A landscape with many valleys, sampled at points; each row gives a point and its height.
A ball rolls from a point to the lowest of its 2 nearest points, and stops where none of them is lower. Distance is the straight distance between rows; heights are no part of it.
q28 h=227: [-22.4   5.8 -22.4  24.2 -19.9  12.8   0.8   3.8  19.7  -0.6 -13.8 -10.9
  21.9 -17.6   0.5  34.7 -14.2 -19.1 -26.0   5.8  -2.2  -5.3  -9.5  14.3
 -18.4 -17.8  26.1  -7.6 -22.8  -6.4]
q139 h=427: [ 27.7  17.4  14.3 -36.2  -2.3  -8.5  31.8   8.5 -11.5  12.6  15.7  13.4
 -24.1  -6.9  -4.8   0.8  13.8   5.4  10.1  -5.4 -25.8  -5.2  -3.2  -8.9
  18.1  24.2  -9.6  -9.5  -4.5  33.2]
q834 h=327: [-24.7   3.2  -5.6 -22.6   2.9  23.9 -14.4  11.0  -8.6 -13.2   4.6 -24.1
  11.0   2.8 -13.0 -15.6 -16.5  -5.3   5.0   4.8  10.9  19.2  11.7 -38.4
  19.1  -1.8 -18.3  12.9   4.3  39.0]
q555 h=152: [  1.6   3.3  18.6   7.7  25.8  -5.8   1.5   5.2   3.2 -19.6 -10.0  12.2
  -9.9   5.4  30.4  17.6 -22.0   8.1  10.7  -8.8  -8.7   5.0   4.2  23.5
   3.2  21.0 -13.8   5.2  -9.9 -13.9]
q88 h=80: [-36.8 -14.2 -25.0  38.0   6.8  18.8   1.3   2.3 -12.9  18.2  -5.1 -19.4
  -7.9  14.3 -10.6  15.6  19.5 -14.4 -16.1   5.0   4.6  -6.6  -3.2   7.9
 -22.1 -32.8   4.1   0.3  -5.2 -37.8]
q571 h=166: [  7.5   2.4 -21.5  23.7  -9.6   8.8  -9.0 -10.9 -29.0  18.4   2.6  -0.9
 -15.4   4.7  -1.7 -16.0  30.8  -3.9  13.4  36.4  11.1 -33.1 -14.9  -7.9
 -20.8  -4.0  -4.9   2.9  -2.5 -34.5]
q42 h=337: [ 19.4   9.7  18.6 -27.2   3.8  12.1  -9.6   0.1   6.1 -10.5  19.3  -0.7
  -9.1  -4.8  -5.0 -25.0  -8.9  16.1  14.4  14.6  -3.9   9.0   4.5 -20.0
  14.9  35.2 -20.9  29.5   7.2  37.3]
q942 h=342: [ 12.1  10.2  -7.6  27.7 -10.8  -2.2  10.9  24.2  32.7  -8.0 -13.7 -10.8
  11.1 -20.1  10.8  17.2 -19.0  -8.3  -6.1 -37.8 -22.4  10.8  -7.2  19.0
 -19.2   9.8  13.8   7.1 -44.9  28.2]
q699 h=153: [-36.8  -6.4 -27.3  36.1 -11.4  10.1  -2.9   0.2  10.7  14.3 -21.6 -29.7
   4.1   0.5   0.1  25.2  15.2 -23.2 -29.6  27.1  11.0 -21.1 -15.5   9.7
 -25.9 -35.7  19.0   5.3 -12.4 -23.6]
q657 h=538: [ 18.4  10.2  12.2  -1.8 -14.9  21.8 -24.7 -28.0  31.3   7.1   9.6  17.0
  18.6 -13.2  -6.5  -2.3 -28.4  10.7 -18.2  24.8  -6.2  -3.2  -4.4  21.7
  -9.6  -2.7  25.8   2.0  -1.9  -9.4]
q963 h=545: [ 22.7  -3.8  14.6  21.2  -2.1  -1.8 -11.8  -2.6  41.2  -1.3  -6.2 -12.1
  11.8  -2.5  10.9  -6.9 -16.8  21.5 -13.8  -3.0 -15.4  15.5  -1.2  19.0
  -6.0   2.3  30.5  28.9  -2.4   7.2]
q92 h=272: [-15.0 -30.9  -7.1  -1.6   7.0 -14.7  15.0  15.9 -14.1  -6.9   0.3   6.1
   5.5  23.4  -2.6   0.7  16.8   0.4 -14.7 -43.1  12.1  37.9  18.0  -2.5
  16.3 -24.2   4.8 -24.0  18.4  -3.9]
q477 h=236: [-15.2  11.1   9.0  -8.7   3.0  11.4 -17.3  17.9 -11.6 -25.2  12.7  24.0
  13.5  -7.1  24.3 -10.7 -20.4  -0.3   7.3  10.6   7.3  12.1  10.6  -8.8
  15.7  16.8 -19.3   6.5 -20.7 -11.9]
q752 h=341: [  0.5   9.1   1.9 -13.0  -5.7 -11.8  23.9 -20.6   8.2   2.4 -13.0 -18.0
  12.9 -20.6 -35.1  17.9 -10.3  -2.5  11.9 -11.3  -0.1 -20.3  -6.0  -0.6
  -2.7  11.5  -1.5  -9.2   4.4  16.3]
q882 h=237: [-17.7 -26.8  14.6  10.6  -4.5  -5.6 -16.1 -13.9   8.0  -3.6  12.7   8.1
   9.0   4.9  -8.6 -21.3  -1.7  17.3  -9.8  -0.9  28.3  37.2  13.1  -2.8
   5.3  -4.8  -1.2  14.5  36.9 -23.5]
q591 h=387: [ 33.5  21.9 -12.8  -2.9 -12.1  -9.0   5.8 -17.2  -1.8  20.6 -16.5  -9.6
  -4.3  -6.1 -14.6   8.5  18.6 -12.8  25.1  26.2  -4.2 -63.3 -26.3  -0.6
 -21.3   0.5  11.6  -5.5 -11.7   5.5]
q634 h=667: [ 29.5  18.7 -15.3  -7.5 -23.1  -0.8 -10.3  10.9   9.7  13.9 -13.4   6.0
  16.8  -8.2  16.0   1.4   6.8 -13.2  -6.5  33.0 -21.4 -39.3 -20.9  -0.1
  -1.4 -19.9  40.4  -7.9 -15.2   9.4]
q86 h=213: [-16.8  -8.4 -12.5   9.5 -31.9  24.9  -1.2 -15.7  -5.0  11.8  16.2   2.2
  13.0 -12.6 -27.7  -8.1  -2.5   2.1 -13.5  16.3  11.4   4.5  -1.9  -3.4
 -10.2 -12.8   0.4  -2.0   2.2 -23.2]
q608 h=469: [-27.2  -6.3 -16.5  15.1  11.6  -3.0 -10.9  30.9 -20.7  -5.6 -12.0  -1.9
  16.3  22.0  21.9   0.5  14.3 -17.7   7.1   4.9  13.7 -12.8   1.7 -10.3
   7.3 -32.1   4.2  -5.9  -7.4 -18.3]
q549 h=268: [-11.1  13.5   9.3   0.3  -1.0  14.8 -24.4   1.2   8.2 -21.0   6.0   0.6
  22.0 -15.7   5.0  -7.4 -22.5   1.4  17.6  32.6  12.3  -9.6  -2.9 -16.3
   2.6  25.0 -29.1  32.6 -13.1   5.6]
q321 h=422: [  5.3 -15.6   4.6  -3.1  -9.3  -4.6  20.8   0.4 -21.5   3.6  19.7  36.8
 -26.5   1.4   2.9   8.1  14.9  -2.1   6.9 -15.8  -3.5   5.7  -5.9  11.8
  -0.4   7.1  -3.3 -13.4   1.9 -32.2]
q756 h=441: [ 24.2  15.6   6.9 -30.2 -22.6   9.8   6.4 -40.2 -18.3  20.5  32.1  34.1
 -15.4 -20.6 -25.2  -6.2   1.9   4.8  -7.1  17.0  -1.4 -11.5  -3.1   5.9
  -4.0  21.1 -28.5 -30.2   9.3 -12.3]
q467 h=406: [ 48.3  30.5  -7.3 -14.5  -5.3   4.1   3.5 -36.8 -16.8  35.2   9.5   4.9
 -22.9  -6.9 -21.9  -4.9  19.7   1.4   6.4  22.5 -13.2 -46.9 -12.8   4.2
 -15.8   9.6   1.5 -21.5   1.8   2.6]
q159 h=600: [-25.6 -10.7  14.9  24.1   6.3 -27.9 -29.8 -11.8  32.7  -1.9 -23.7 -25.9
  26.2  -4.2   6.1 -13.2   1.4   5.7  -7.1  26.2  20.4   1.6  -1.4 -12.0
  -5.0  -7.8   7.1  23.8  37.0  -4.8]
q647 h=384: [ 30.2  21.5  -1.8  -9.4 -12.4   1.5   4.6 -13.0  19.1   1.6  10.8  32.1
  -1.4 -30.7 -10.0  21.5  -8.5  -8.1  -7.8 -15.3 -30.1  -8.6  -7.1  24.9
 -18.0  11.8  26.2 -10.6 -35.4   8.3]
q238 h=263: [  2.2 -19.0  26.5 -19.9  -8.3 -14.7  -0.8 -17.1   8.2 -11.1   7.0  18.0
   2.3   1.9  -2.2 -13.7 -16.0  20.4  -5.9  -4.2  18.3  37.1  14.4   1.9
  21.9   7.6   3.3  -9.0  28.5  -5.0]
q315 h=432: [  7.9 -18.1   0.1 -15.9 -12.1   6.0   6.6 -23.0 -26.2   6.1  35.4  37.2
 -35.2   2.5 -11.8  -3.4  16.3   2.0  -9.1   6.4   6.5  -2.1  -1.0  16.8
  -0.2  22.1 -24.5 -20.8  17.6 -34.3]
q401 h=190: [-25.6  -3.6  -4.9  35.3   7.0  22.5   3.0  22.5 -10.5  -5.4  14.8  -2.0
 -12.7  -0.7  12.5   8.8   0.1  -4.1  -1.4  -3.2  -8.3  13.7  -3.5   5.0
  -6.1   9.0 -22.0  25.1 -13.2 -17.3]
q814 h=235: [ -9.0  -5.2  -5.0  41.5  -0.6   4.3  16.2  19.3   4.0   7.1   0.8  -1.9
 -20.5  -3.5  19.7  15.6   7.7 -10.7  14.1 -22.4 -15.0   6.7 -14.3  15.6
 -23.6   0.3   0.6  24.5 -18.7 -15.1]
q117 h=641: [ -4.9   7.8  -8.2  -5.9 -13.3 -21.9 -19.7  -4.9   8.1   2.9 -32.6 -29.0
  17.6  -2.1  -1.8  -1.2  10.7 -11.6   0.2  47.3  25.5 -53.7 -15.6  -3.9
  -2.0 -12.4   2.0   2.4  21.7   4.6]
q715 h=324: [-22.0   8.0   5.1 -23.3   8.0 -12.6  13.1 -25.8 -13.7  -7.4  -9.7 -11.0
   7.8 -10.5 -34.6  16.3 -10.2  -6.4  16.7  -2.8  22.5 -23.6   6.4  -4.8
   4.6  13.7 -23.1 -20.0  12.2  -1.2]
q482 h=411: [-26.7 -27.0  -3.0  50.2  14.6 -16.0  -3.8  24.7  12.0  16.0 -18.0 -14.1
   7.0  19.7  29.7  -2.4  23.4  -9.8  -8.6 -18.6   4.5  21.5   3.5 -10.3
 -18.4 -42.8  21.6  13.2  13.0 -21.2]
q185 h=338: [ 41.2  22.4  -6.3  -2.2 -20.2  19.0  -2.7 -10.0  10.6  12.4  20.8   7.4
   6.9 -25.9 -20.7  -5.1   0.3  -0.1  -1.4  12.5 -34.0 -23.1 -17.4  -4.5
 -17.2  22.0 -11.2  19.4 -26.6  21.1]
q404 h=193: [-24.1  14.8   3.6   6.7  35.0   0.2 -22.6  21.1  -8.3 -27.1 -18.4  -5.0
   8.4  10.2  36.9   8.3 -26.6  -8.1   9.6   4.5   6.4   3.4  12.4  -2.6
  12.9   9.6 -16.9   2.9 -15.2  -3.7]
q180 h=283: [-12.0   1.6  16.3 -27.7  13.8   8.6 -25.4 -19.1  -3.9 -15.1   8.0   2.4
  -0.8   7.9  -6.8 -14.4 -22.6   7.9   2.8  12.1  26.4  14.3  14.6  -9.3
  17.0  15.1 -14.1   2.4  25.1   2.7]
q215 h=320: [ 24.1  16.8  28.2 -29.8  14.6   6.0 -11.1 -14.5  24.9  -9.2  -1.5 -14.6
  16.7   4.8 -21.4 -11.4 -29.9  18.9   6.8  11.0  -0.2 -13.0   7.8  -9.6
  12.8  21.1 -13.7  17.3   4.9  47.4]
q14 h=404: [ 18.3   5.0  -0.7   2.9 -21.6   2.5   9.3 -12.4   1.9   6.9  18.2  37.9
 -11.4 -29.3   2.9  10.4  -1.1  -0.4  -1.6  -4.5 -16.8   0.6 -12.1  19.5
 -14.1  16.1  16.6   0.2 -15.7 -25.7]
q649 h=400: [ -7.4  11.1 -22.0 -10.9  -8.0  31.1  13.6  22.4 -35.3   1.3  21.5   5.7
  -5.6  -5.8  -9.6  -1.1   5.0 -12.1  -4.2  -0.1 -21.7  -0.3   3.0 -14.7
   7.8  -2.4 -25.8 -16.6 -17.8   9.5]
q451 h=356: [-24.5 -11.0 -10.5 -17.8   6.4  19.9 -11.2  31.4 -16.2 -20.0  17.5 -10.4
  -0.1  15.1  -1.2 -21.0  -2.7  -5.6  -9.8 -26.3  13.8  43.4  20.8 -28.2
  28.0  -2.2 -16.8   1.4   0.8  31.1]
q122 h=301: [ -9.6  10.0   0.6 -14.2  11.7  17.6  -8.5  -2.7   8.5  -9.7 -10.1 -36.3
  18.8  -2.0 -19.5   1.2 -23.0  -0.3   3.2  14.9  -1.8 -14.3   6.6 -14.5
   6.5   5.3 -16.5  13.1   4.7  37.4]
q351 h=340: [  6.2  10.8   5.3 -18.6 -15.1 -27.0  29.3  27.1  -6.5  -1.8  -8.0   9.1
  20.1  -6.7  11.6 -10.2  -1.1   2.7   2.3 -24.0   1.1  19.2  11.5 -15.8
  30.0 -15.4  17.1 -34.5 -17.5  15.3]
q595 h=55: [ -4.6  -8.8  -9.6   7.5   9.3  14.3  -9.1  -1.7 -10.2  12.5  -3.6 -14.3
  -2.3  17.7  -2.5 -10.0   4.7   4.1 -11.8  14.3  -6.4  -2.8   6.2   3.8
   5.6 -25.3  24.3  -2.7  25.3 -14.6]
q656 h=116: [  7.6 -13.1 -15.6  14.4   9.4  18.6 -12.3  -5.6 -33.3  19.1  15.5  -4.0
 -35.2  28.0  -4.6 -24.5  30.0   4.8   3.2  20.1   3.0  -8.6   0.0   1.3
  -6.2 -10.6   1.2   8.3  26.2 -26.6]
q435 h=183: [ -9.2   4.4  -7.3  12.7 -32.9  39.5 -16.1 -36.1  19.9  21.4   9.4 -13.1
   8.6 -20.6 -36.6  -1.5 -15.9   6.1 -19.9  35.0  19.2  -9.3 -12.6   9.6
 -27.8 -10.6  -3.3   3.7  -5.2 -10.7]
q780 h=385: [-28.7 -15.4   4.4  16.5  13.7 -21.7  -1.6   7.1   3.1 -11.4 -11.3 -17.9
   2.7  -2.9   0.8  -9.1   8.2   1.2   8.2 -15.6   7.3  24.7   7.7 -19.5
   2.0   2.7 -12.8  19.3  17.2   4.8]
q826 h=309: [ 14.1  13.5 -11.5   5.1 -15.4  26.9   9.8  18.6   6.0   1.2  10.7 -16.3
   9.4 -19.3 -10.6  -4.7  -5.7  -0.2   2.0   2.5 -32.9  -6.8 -10.4 -11.1
  -4.3  10.4 -10.2  23.7 -22.3  32.7]
q692 h=362: [  5.1  19.1   6.9  -9.2   4.8 -24.1  23.6  31.4  -7.2 -10.9 -24.5   7.8
  11.8  -1.7  36.1   3.3 -22.0  -1.9  10.4 -28.4  -1.5  15.9  10.1   4.7
  16.0  -4.8  -0.6 -37.8 -32.2  11.5]
q956 h=155: [ 12.6 -10.2   6.5 -22.8   4.0   1.6  23.6  11.5 -11.7   5.5   4.7   8.3
 -24.1  15.8  11.6   4.8   1.4   6.3 -16.5 -20.3 -18.9  20.7  10.2  11.7
  23.2  -8.3  14.2 -31.6  10.2  12.2]
q523 h=405: [ 46.4  27.4 -12.3 -16.5  -3.4   8.5  -5.7 -29.3  -0.3  27.2  12.6  29.0
 -18.7 -15.3 -13.2  11.1  10.5  -9.3  -3.3   7.9 -32.2 -27.7 -12.9  20.7
 -22.6   1.8  25.8 -16.8 -19.2   1.3]
q130 h=499: [ 31.0   0.7  18.0  -4.1  -3.5 -22.6   4.8  15.0  -3.5   2.1   4.8  23.2
 -13.9  -0.3  34.3 -31.4  14.1  19.3  23.0   5.9  -9.5   8.8  -0.4  -1.3
  14.1   5.3  23.9  15.8  -0.1 -10.0]
q242 h=458: [-11.1 -23.9   0.6  26.0  -0.9 -23.0   1.0   4.3   1.3  14.7 -15.6   7.1
   3.3  14.1  18.0  -3.5  23.1  -6.7  12.9 -10.5  12.6   0.5  -2.5  -0.8
 -14.9 -35.8  32.8   6.1  16.4 -36.8]
q918 h=308: [ -9.9 -11.6  -1.1 -19.4  -3.5 -30.1  15.5  12.3 -15.0  -6.7  -2.2  11.2
  26.2  13.0 -14.7  -8.4  20.6   3.3   1.5 -28.7  25.7  20.7  16.7 -25.9
  30.4 -21.0  17.1 -28.6   9.7   4.6]
q717 h=219: [ -7.2   2.5  -7.0  27.2 -18.4   2.9 -16.4 -27.2  22.7  10.9  -6.9 -21.4
   9.7 -19.0 -20.7   3.5   1.4   0.0  -5.1  34.3  18.5 -30.1 -15.3  12.9
 -25.7   8.0  -4.3  19.9   2.7 -18.7]
q433 h=101: [ 51.1   9.2  21.5 -20.6  11.4 -16.1  14.9  11.4  21.9  -0.3   0.2  17.5
 -26.8   1.3  38.8  -5.5 -11.1  23.3 -13.9 -23.3 -35.0  14.6   5.9  31.4
   9.5   5.9  14.2 -12.1 -29.0  19.8]
q383 h=278: [-19.3  -7.0   2.6   4.9  34.4 -24.5   9.6   0.1   1.3   1.1 -41.9 -27.9
  -1.0  24.8   9.6  20.5   1.9  -8.4  14.8 -22.8  -3.1   2.7   6.9  -7.0
   1.2 -27.5   9.4 -19.0  19.5  12.6]
q73 h=485: [ 17.8 -12.9   9.2   5.7  -4.8 -29.4   9.4  13.9  -1.2  12.0  -7.6  17.0
  -4.3  16.4  31.8 -22.8  20.5   8.4  19.8 -10.7   5.3  12.0   4.4  -4.7
  11.4 -26.4  41.6   0.6   7.6 -18.8]
q426 h=234: [-22.6 -12.9  -1.4   9.6  18.6  -5.8   0.7  19.9 -25.6 -18.7   9.3  13.0
 -26.5  12.2  13.7   3.2  14.7 -10.4  22.2 -20.6  10.5   9.0   0.9  -2.8
   0.2  15.6 -29.9  15.9  -2.9 -15.3]
q22 h=275: [ -4.1  14.1 -21.0  14.1 -21.9  33.6  -0.8  19.2   7.8   5.7   5.1  -8.9
  18.4 -18.4   2.0   8.7 -12.6 -14.1 -19.4  10.7 -26.9  -4.2 -10.9   2.1
  -8.0 -13.1  10.0   2.3 -28.3  15.0]
q742 h=511: [ 27.6   6.8  15.1   1.8 -10.1  -1.4  -9.8  -0.6  10.5   0.4  14.9  19.9
   3.3 -16.8  16.0 -25.9  -1.1  18.8  10.6  21.9 -12.9  -0.6  -5.0   1.8
   2.8  20.1   5.7  26.0  -3.6  -8.0]
q459 h=415: [ 21.9  16.5  14.6 -34.1   8.3   5.0  24.4  -1.8   3.7  -3.1   6.7  12.9
  -8.4  -9.4  -6.9  21.4 -15.7   2.3  -4.5 -17.9 -30.2 -10.5   2.3  16.7
   8.6  25.2 -15.7 -16.3 -16.1  27.7]
q305 h=210: [-21.7 -30.1   7.5  -0.2 -14.1  24.7 -15.6 -11.8  -5.5  -6.5  40.1  20.3
  -7.2  10.3 -19.8 -18.5   2.8  11.8 -14.4   3.3  29.5  36.9   5.4  -1.2
   2.2   1.8 -25.2  11.9  24.6 -21.9]
q79 h=252: [ -8.4 -18.0 -17.6   4.3 -22.8  -6.9   5.6   2.6 -18.8   5.4  15.2  13.4
  18.5  -0.2 -24.8 -18.5  28.4  -1.2   0.8  -2.2  19.0   2.0   0.1 -16.5
   3.3 -17.2   7.8  -4.0   9.3 -23.1]
q84 h=207: [ -6.6  -4.5  12.2   2.1  43.1  -3.5  -8.8 -23.4   4.2  -5.8 -23.3 -18.0
 -10.3  23.7   1.0  22.4 -21.1   8.2  -5.1  -1.3  -3.0  -4.8   8.9  26.0
  -0.6  -1.7   2.6  -9.2  29.8 -10.4]
q825 h=313: [ -7.3 -17.2  15.0   7.7  25.6 -28.4  26.2  -8.4   7.4  -3.8 -29.8 -15.7
 -24.4  12.3   6.7  28.6   1.7   0.6  19.8 -40.0  -7.0  12.9  -2.9   8.1
  -9.9  -2.2  -5.4  -5.0  17.4   7.6]
q920 h=378: [  2.7  24.3  12.9 -24.9   6.7 -11.0  15.9  15.2   6.8 -20.4 -15.1  -1.0
  25.8 -13.6  14.6   4.6 -35.9   4.7   6.5 -11.8  -0.1   8.9  16.2 -10.7
  23.3  17.0 -16.7 -14.4 -27.2  34.9]
q895 h=203: [ 15.7   6.5 -12.3  25.0 -24.4  10.1  -4.5 -27.7 -19.3  18.0  17.6   4.2
 -17.2 -21.5 -16.1 -14.8  19.0   5.6  13.3  31.0  11.3 -19.4 -14.3  -0.4
 -27.7  24.4 -23.3  12.4  -2.6 -30.9]
q578 h=438: [-23.4   4.1 -29.8  -5.5  12.0  14.0 -10.7  17.5 -44.7  -8.0   7.9  12.5
   7.3  19.3  -3.3  -0.1  21.7 -18.9   7.1  10.6  18.7 -22.0   3.2 -13.5
   6.3 -20.7 -15.4 -18.4 -19.1 -24.2]
q112 h=361: [ 18.8  14.3  -4.9  -5.8 -18.3 -10.3  18.3 -16.5  16.4   3.1  -5.0   3.4
   4.4 -31.0 -33.0  29.5  -5.8  -9.9  11.6 -19.3 -12.3 -27.9 -16.4  11.1
 -21.2  21.3  14.0   0.3 -26.7  13.7]
q213 h=624: [-34.9  -4.6  -3.8   4.0 -12.8 -23.1 -20.6 -12.2  18.1  -1.2 -24.3 -40.4
  28.1 -14.6 -19.7  -9.2   6.2  -7.4  -0.5  31.3  29.0 -23.1  -6.1 -24.7
  -6.3 -10.2 -14.5  13.1  27.9  13.8]
q289 h=124: [ 38.9  -3.2  24.6  -0.2  29.0  -5.6   2.1   0.3  22.0  -8.8  -5.6   8.9
 -31.5  19.8  28.6  12.0 -14.8  20.5  -0.8 -19.1 -26.5   0.2   0.8  39.3
  -1.7  14.4   6.2   6.7 -10.5   4.6]
q325 h=133: [-34.1 -23.6 -21.2  23.1   4.2  27.4   9.3   6.7 -15.8   4.1   8.9 -12.8
  -4.8  15.5 -16.5  16.3   6.0  -5.7 -32.5 -22.0  -2.4  22.2   9.1  12.0
  -3.8 -29.1  -0.2 -11.5   6.2 -21.2]
q374 h=525: [ 21.8  -6.4  22.1   6.2 -20.1  15.6 -15.7 -16.7  29.9   6.5  20.4  11.1
   4.8 -12.5   1.2 -22.6 -17.7  25.4 -10.3  15.2  -5.5  23.9  -2.0  15.5
  -3.5   8.4  17.2  27.3  13.9  -8.2]
q646 h=257: [ 11.9  13.3   7.3   7.7 -11.1   0.7 -26.5  -8.5  22.4  -4.9  -5.1  -9.5
  23.6 -12.0  -0.9  -5.7  -9.7   2.6   7.2  44.9   7.4 -46.4 -16.1   2.2
 -11.4  21.7 -12.9  29.4  -6.4  -0.1]
q284 h=347: [-35.1 -18.8  -0.8  34.4  15.1 -27.8  -3.2   9.5  16.0  -3.3 -26.8 -16.9
  22.9   3.4  14.9   5.1   1.8  -2.3 -14.2 -19.0   7.1  31.2  10.5 -16.4
  -2.7 -21.0   1.9  -0.1  15.7  -5.9]
q924 h=357: [  3.8  21.2  20.0 -45.8   5.8  -8.4   5.4   5.7  -2.9 -15.0   4.0   8.0
   3.8  -5.9   2.8  -8.4 -17.1   7.9  11.1  -0.6  10.2  10.6  16.6 -25.6
  31.6  27.3 -14.7  -2.7  -8.5  35.3]
q31 h=364: [ 28.6  21.4 -23.0   8.7 -23.9  11.9   0.5  -5.3  -4.6  13.0   2.2  -8.9
   6.4 -21.3  -8.5   0.3  15.7 -10.7   6.7  35.5 -18.5 -46.5 -28.5 -12.2
 -24.0  11.6  -3.2  12.5 -29.4   9.4]
q546 h=439: [ 29.5  22.5  11.9 -43.9 -11.5   8.1  13.3 -19.1 -15.8  17.5  32.4  23.7
 -17.1  -9.2 -18.9  -8.5   9.0   4.2  -2.3  17.1 -15.3  -4.9  -0.3 -11.8
  11.5  29.1 -27.9 -15.8   6.8  24.9]
q376 h=226: [ -6.7 -39.7 -18.1   8.7  -2.0   3.0  11.6  26.7 -19.6   5.1  25.6   6.3
  -9.5  25.4  -9.0 -19.8  42.7   2.4 -11.7 -30.1   6.0  31.8  10.1  -6.6
   8.4 -24.5   7.4   3.6  23.1  -3.7]
q328 h=524: [ 11.3  13.7   1.4  -4.4  -1.8 -10.7  17.9  16.9  -8.7  10.3 -15.6   9.0
  -6.1  15.2  28.8   6.1  12.3 -15.2  34.6  -7.9 -10.5 -25.0  -8.7  -3.2
   1.3 -26.8  21.6 -17.6 -15.7  -1.3]
q269 h=185: [ -6.8 -37.9 -17.1 -11.7  -4.3  17.4  -6.3   5.9 -20.1  -6.5  43.6  20.4
 -10.5  26.7 -20.9 -23.9  34.9  10.1 -22.7  -9.5  23.6  27.9   8.4  -3.9
   9.6  -5.9 -11.0  -1.6  25.8 -11.7]
q899 h=307: [-10.6  -5.5  17.4 -31.7  34.6 -10.6 -20.7 -16.9   9.5 -25.5 -17.0 -13.7
  -5.6  19.5   9.3  -3.9 -30.1  14.6  -7.6  -9.8  24.6  39.4  26.5 -16.4
  25.2  17.4  -9.1  -2.6  26.7  22.2]
q184 h=304: [-28.2  -3.4   0.6 -17.5   0.6  -9.9 -17.2 -23.3 -11.7  -6.7   6.1  -4.6
   7.3  -1.2 -34.8 -13.7   4.3  -2.7  10.7   1.5  45.6  -1.1  11.0 -17.2
   8.2   6.0 -21.2  -5.1  24.9  -8.1]
q473 h=346: [-24.6  -2.9   9.7  -3.3  38.9 -25.3 -24.0  -0.2   4.5 -27.1 -14.8 -15.0
 -10.4   6.0  18.5 -10.6  -4.7   1.0  11.5 -12.2  18.9  29.6  13.1 -23.2
  10.2  23.9 -16.0  27.2  17.5  10.1]
q297 h=291: [ -3.4   0.9  -6.2  47.2 -17.2 -11.8  11.8  33.3  22.4   2.7 -12.6  -4.9
   8.8 -18.1  33.1   6.9  -1.8 -12.0   4.9 -22.8  -7.4  19.0 -11.1  11.5
 -19.1  -3.6  22.4  15.1 -32.6  -3.0]
q496 h=182: [  1.7  -5.3  16.6 -30.4  25.6 -10.9  16.1 -19.8 -11.6  -5.2  -8.5   1.4
 -21.5  21.8  -6.1  20.6 -10.3   6.8  -5.5 -12.1   1.8   3.2  14.4  17.4
  17.4   7.1   1.4 -33.2  28.7   4.9]
q506 h=402: [ 10.3  -4.2   8.0  -7.2   4.4   2.3  29.3   2.3  14.8 -12.6  -5.3  -9.5
  -8.7  -9.2  -7.0  28.8 -23.3   1.6 -10.1 -42.6 -25.6  16.0   0.8  23.2
  -0.7  25.1 -15.6  -6.7 -13.4  29.1]
q724 h=377: [ 11.4  -3.8   3.8  28.1   4.7  -9.4   8.0  -7.4  38.6 -12.5 -13.3  -9.8
   0.5 -13.2 -12.3  36.9 -22.9   2.8  -9.7 -43.3 -16.1  13.3  -6.4  25.0
 -23.0  22.5   6.0  18.3 -21.9  12.7]
q427 h=418: [-13.6  12.0 -29.2 -13.5  -2.6  33.3  -1.2  -2.5 -41.1   5.9   7.6  -6.3
   1.3   5.1 -23.0  -1.3   9.8 -10.9  -7.0  26.7   0.2 -25.1   4.8 -15.3
  -0.8 -12.7 -19.6 -23.2 -11.6  -9.6]
q402 h=654: [ 11.7  14.1  -1.2  -3.5  -1.6 -13.6 -15.7   9.8   6.1   0.2 -29.2  -7.9
  15.7   9.9  25.2   6.6   2.5 -11.5   7.7  43.4   1.6 -52.8 -19.1   1.9
   1.5 -16.2  17.1   2.5  -1.3  -0.6]
q522 h=571: [ -2.7 -11.2  18.0  38.3  18.8 -28.7 -14.5  -7.6  44.3  -3.6 -21.0 -22.8
  12.4  -4.2  14.1  -1.1  -3.7  14.7  -0.2   0.7  -2.0  11.1  -4.8   7.1
 -14.3   7.5  10.8  38.7  14.9  -3.6]
q9 h=113: [  7.9  -3.4  -0.6   1.0  -7.0  13.8   4.0   5.3   3.0   6.3   2.2   3.0
   3.7   0.9  10.2  -2.8  -9.5   7.6 -23.4  -5.8 -19.5  21.9   8.1  11.3
  10.9 -20.5  32.9 -11.9   5.3  -3.7]
q354 h=266: [ -6.1 -18.1  -3.7 -15.0  10.0 -17.4  14.8  27.7 -31.4 -14.0  20.8  30.2
 -26.1  24.4  11.2  -1.3  35.2 -10.5  23.4 -38.3  20.7  14.0   2.1 -13.4
  15.8   4.5 -19.3  -7.9  -4.6  -4.0]
q932 h=381: [-17.4  -7.9 -12.7 -30.3   4.8  40.2  -1.7  20.2 -30.9 -12.7  34.6   3.1
 -21.8  15.9  -7.0  -6.3  -0.4  -8.6 -19.8  -6.7  -5.7  24.0  15.0 -14.1
  20.8   6.1 -32.9 -12.3   1.5  22.9]
q44 h=501: [ -9.2   1.3  -7.8  17.5   2.3  -3.8  -0.8  28.1  -2.5   3.6 -25.8   1.5
  14.1  20.7  44.6   7.5  -2.7 -17.2   3.1  -1.7  -2.7  -7.4  -1.0   7.7
   0.3 -41.7  31.7 -21.5 -12.8 -14.8]
q349 h=238: [ -9.2  -4.0   6.5   2.5  30.2 -22.2   2.6 -29.6  11.7  10.9 -39.3 -32.4
  -5.2  15.5 -11.6  21.2  -2.3  -1.8  10.2  -5.7   0.5 -24.5  -2.3  13.2
 -14.2 -21.3  17.9 -16.1  30.8  -2.1]

For each start below, name the point where the ball stops.
q546 => q401
q159 => q284
q44 => q122
q383 => q595
q825 => q595
q467 => q88
